Each row is a point on a tangle of strands that fork, close into loops and nearly touch. The rows are in no order.
Points whose rows are less than 16.8 apart are linked; no others are. Some points are linked to none.
z644: [12,17,-14,25,4,3,4,6,-8,4]
z76: [-1,1,10,7,14,-9,-11,16,-2,3]
z52: [-5,0,14,-17,6,-3,10,-4,1,-15]
z196: [9,18,-12,34,13,6,16,-4,-8,-5]
z373: [-6,-15,1,-15,-14,-2,-9,-11,12,-3]
z109: [-6,20,13,16,23,5,-9,14,13,7]
z167: [-7,14,18,-13,15,3,20,1,0,-13]
z72: [-5,2,15,-13,3,-6,6,3,8,-11]
z986: [12,20,-14,28,8,5,10,2,-8,0]
z130: [-7,13,18,2,18,-3,2,13,10,-3]
z666: [3,6,4,14,14,-5,-15,18,-2,7]
z535: [4,12,2,3,-4,-4,-4,13,12,2]
z443: [11,21,-10,13,-10,2,6,8,8,2]
z951: [2,-9,-7,-7,-21,0,-8,-4,7,6]
z690: [-7,-21,-11,-10,-21,7,-12,-14,12,8]
z528: [11,8,-12,4,-19,0,1,3,5,4]
z433: [7,17,-4,25,17,7,-14,14,-3,8]
z475: [-8,18,17,10,22,1,-4,15,13,3]
z345: [8,10,-4,21,13,0,-14,16,-5,8]
z56: [3,-6,4,0,-2,-11,-11,12,-3,7]
z876: [-6,2,18,-8,16,-7,5,8,-5,-8]
z750: [0,22,7,21,21,8,-12,14,10,9]
z273: [-7,7,19,-3,18,-6,4,11,3,-5]
z300: [-10,-33,0,-13,-12,4,-14,-10,-1,12]
z169: [10,8,-15,27,3,-4,18,-5,-15,-2]
z584: [9,2,-15,0,-24,2,1,-3,6,5]
z576: [5,-9,-24,2,-29,12,11,-20,-1,8]
z641: [-7,-17,8,-19,-2,-6,-2,-10,0,-8]
z180: [-5,12,15,-17,12,5,21,-3,-3,-16]
z822: [-3,-3,14,0,13,-11,-7,13,-3,0]
z877: [4,6,2,-1,-9,-5,-5,9,10,1]
z106: [-15,-31,3,-21,-2,3,-6,-20,-3,-2]
z250: [11,5,-18,21,-4,-2,11,-2,-16,5]
z907: [-3,-13,9,-11,-2,-10,-6,3,0,0]
z585: [-14,-27,1,-22,1,4,-1,-23,-5,-8]
z275: [4,-2,-1,-5,-15,-5,-7,3,9,2]
z761: [-3,8,14,-6,2,-5,2,9,14,-6]
z947: [-2,-9,10,-6,3,-12,-7,9,-4,2]
z282: [6,-3,-4,4,-8,-7,-10,10,-4,10]
z807: [-16,-36,0,-17,-6,6,-11,-16,0,7]
z423: [-8,-13,-7,-26,5,9,7,-26,-15,-16]
z817: [-4,-1,16,-11,17,-6,9,5,-11,-10]
z334: [13,19,-15,15,-12,2,13,3,2,0]
z872: [-2,-11,-6,-27,6,9,8,-21,-22,-14]
z454: [0,-15,-10,-9,-23,4,-11,-9,8,9]
z851: [12,9,-16,20,-4,-2,7,4,-11,6]
z407: [-7,-26,4,-15,-8,-3,-10,-7,-2,5]
z620: [-3,-18,4,-11,-9,-5,-10,0,0,5]
z886: [6,-12,-13,0,-21,2,-6,-3,-7,15]
z854: [8,11,-12,31,9,-1,20,-7,-13,-6]
z944: [8,-3,-20,1,-28,6,6,-12,1,7]
z374: [-10,-22,-5,-15,-16,4,-12,-16,13,0]
z995: [7,19,-3,8,-8,0,0,12,12,3]
z820: [12,11,-17,9,-18,1,11,-1,1,2]
z127: [-9,16,20,-7,23,3,19,4,-1,-9]
z888: [-12,-21,-2,-25,3,5,3,-26,-8,-12]
z206: [4,20,1,23,20,9,-15,14,4,9]
z134: [-4,4,10,-21,8,3,17,-8,-5,-18]

A tip is a point with one link. Name the tips that can be reached along the links from each point below, in the order of the rows.
z334 | z373, z576
z585 | z282, z817, z872
z180 | z761, z127

A fork is a point with three links, a tip a point with one. Leave the first point through the second and follow the links. Name the first fork or tip that comes.
z334 / z820 | z576
z180 / z134 | z761
z585 / z888 | z872
z535 / z877 | z373
z206 / z433 | z947
z109 / z475 | z817

Name the points in between on the shortest way along the links from the first point to the second, in order.
z807 / z282 | z300 z407 z620 z907 z947 z56
z407 / z423 | z300 z807 z106 z585 z888
z528 / z535 | z820 z334 z443 z995
z250 / z196 | z169 z854
